Each row is a point on a landscape with many valleys, with its height.
From any point a ball takes the steepest step (drop divided by distance) to one of its 3 nearest points. It stops when none of these is lower. Distance is the straight distance between rows; heights are no part of it.
vetu height 23.3: [113  97 108 108 157 145 125 124 100  94 119  74  96 122 142 172 144 138
 110]
zasep height 24.1: [113 105 125 127 144 106 131 142 158 132 131 130 152 121  99 139 157 129
 109]
belor height 32.1: [ 91  77 117 139 159 105 160 152 176 129  85 115 139 105  98 169 141 133
 107]
zimul height 11.0: [ 94  99 129 140 149 112 153 161 168 141 100 148 154 111  93 151 150 131
 112]
Finib height 10.1: [115 137 176 166 106 133 135 190 158 174 105 215 239  96 135  95 123 136
 112]
Fev height 12.1: [112 131 172 170 111 131 138 189 166 164 102 214 236  93 132 103 124 144
 110]
gik height 28.4: [122 124  92 118 125 131 123 100 101  90 143  86  49 171 151 147 123 112
 135]
guna height 61.3: [154 157 128 104 104 148 111 110  98 158 130 129  92 155 131 105 115 123
 159]
misup height 44.7: [134 145 109 110 108 136 113 103 103 130 139 109  66 172 138 122 116 114
 150]
Muv height 29.2: [156 177 109 123 122 120 102  60  83  88 161  77  71 161 152 105  84  96
 161]
tefe height 46.7: [121 125 110 109 126 142 114 113  95 116 129 101  75 159 145 143 128 128
 139]
dala height 15.1: [105 133 161 151 110 138 143 189 156 176 106 209 209 101 125 109 129 132
 120]
kuget height 38.3: [155 162 108 119 112 115 110  77 101 114 155  97  67 175 143 103  99  99
 156]
motav height 29.9: [110 126 147 139 115 124 146 178 157 170 123 192 176 114 103 117 145 119
 124]
Gok height 3.8: [111 107  95 111 141 142 132 113  94  89 126  80  57 153 150 168 134 124
 122]
Bemuz height 11.1: [147 145 158 128  93 114 142 172 153 185 137 192 181 134 120  87 146 100
 123]
Pemi height 25.7: [ 98 118 161 164 128 135 144 177 167 154  99 199 212  86 116 119 128 154
 113]
lup height 36.5: [155 137 144 111 115 131 108 131 124 152 158 141 152 124 123 109 141 134
 128]
Ton height 33.6: [120 112  80 122 149 130 152  83 102  52 152  63  31 154 162 166 131 114
 113]
tunul height 29.5: [128 118 126 107 135 143 104 129 105 122 135 101 118 127 129 142 138 144
 126]
razop height 10.6: [ 88  88 135 153 147 125 155 161 168 144  82 159 172  93  98 152 136 152
 119]
vuzod height 20.8: [176 157 153 111 102 135 116 134 121 167 150 154 159 124 130  85 139 129
 130]
zede height 74.2: [105  71 143 185 151 117 166 148 213 130  70 144 200  70 107 153 125 194
  98]
Revid height 47.2: [168 175 120 112 106 118 119  83  99 138 139 119  75 175 130  88 101  99
 161]
Bim height 33.3: [176 193 119 119 121 112 102  55  84 105 156  87  81 158 141  91  80  94
 165]
Renag height 28.5: [119  91 113 116 163 128 126 129 119  92 124  74 121 107 135 169 148 143
 103]
soki height 39.1: [134 138 101 114 117 129 115  95 104 111 143  96  62 174 146 124 114 110
 143]
geraf height 40.7: [136 129 125 104 121 153 104 122 102 132 135 111 102 141 136 132 129 138
 144]
pona height 43.6: [127 138  86 124 145 130 139  60  85  35 177  56  38 144 175 156 109 111
 131]
Buvo height 18.1: [123 140 162 139 100 129 143 186 155 190 120 203 192 122 118 103 137 103
 126]
Lav height 41.3: [ 94 104 154 161 137 133 150 169 171 146  89 187 199  82 107 135 129 163
 115]
bona height 8.7: [124 109 125 116 137 115 110 136 136 122 148 116 145 121 113 139 153 142
 112]
zug height 17.3: [173 152 158 119  99 120 125 147 139 174 155 175 174 125 126  84 148 113
 124]
vub height 27.3: [127 130 145 132 110 117 137 162 159 170 144 178 172 131 109 112 148 113
 124]
sula height 35.5: [142 166 102 122 125 122 106  65  90  73 171  69  62 160 164 122  94  99
 154]
Fegi height 24.7: [ 89  85 129 150 158 119 159 157 174 140  72 133 154  92  97 165 133 145
 114]
voro height 36.1: [ 95 109 150 151 133 132 148 173 164 151  91 187 187  89 104 137 136 150
 122]
tuket height 27.0: [102 106 134 136 133 115 144 163 169 153 121 160 160 120  96 136 150 124
 119]
suvop height 53.3: [147 141 137 108 113 147 102 125 103 148 141 125 121 133 130 115 131 137
 143]
voba height 37.0: [139 131 139 113 118 129 103 131 133 141 154 133 149 121 120 118 145 138
 123]
Mure height 57.0: [105  92 152 177 144 122 156 164 187 139  82 181 209  76 109 139 129 176
 108]
Bagum height 18.6: [114  99  92 114 146 139 147 113  97  73 126  71  46 150 154 175 139 121
 115]
sifu height 20.7: [132 120 132 116 131 122 112 133 133 132 153 120 149 118 113 131 151 137
 116]
Vipep height 61.0: [175 166 148 103  97 151 113 119  93 170 132 146 121 140 134  90 120 130
 149]
Fepok height 57.2: [163 168 131 106  97 147 117 107  96 164 126 141  92 155 126  95 111 115
 159]
Lobod height 34.9: [114  87 114 124 159 104 130 135 152 104 124  91 136 110 114 157 157 135
 102]
Nafu height 17.7: [116  98 101 110 150 148 131 119  94  90 121  76  74 136 145 170 142 133
 115]
nik height 20.6: [121 105 119 112 145 132 110 132 124 108 137  99 131 119 125 147 148 145
 112]
vilor height 41.1: [129 138  95 125 127 124 119  75 100  67 169  73  49 168 163 139 113 106
 138]
Gonog height 70.2: [112  76 151 189 146 109 163 151 217 127  74 166 204  72 110 141 132 192
  95]
tapin height 11.7: [163 197 112 117 135 128 101  55  62  88 156  73  70 149 152 105  69  88
 171]
fozup height 37.5: [172 220 124 113 134 125 101  56  47 103 141  82  79 146 139  86  64  80
 178]

Where does a ball stop that starts at each point below?
lup | Bemuz
pona | Gok
Renag | bona
belor | razop
geraf | bona
soki | Gok
tuket | razop
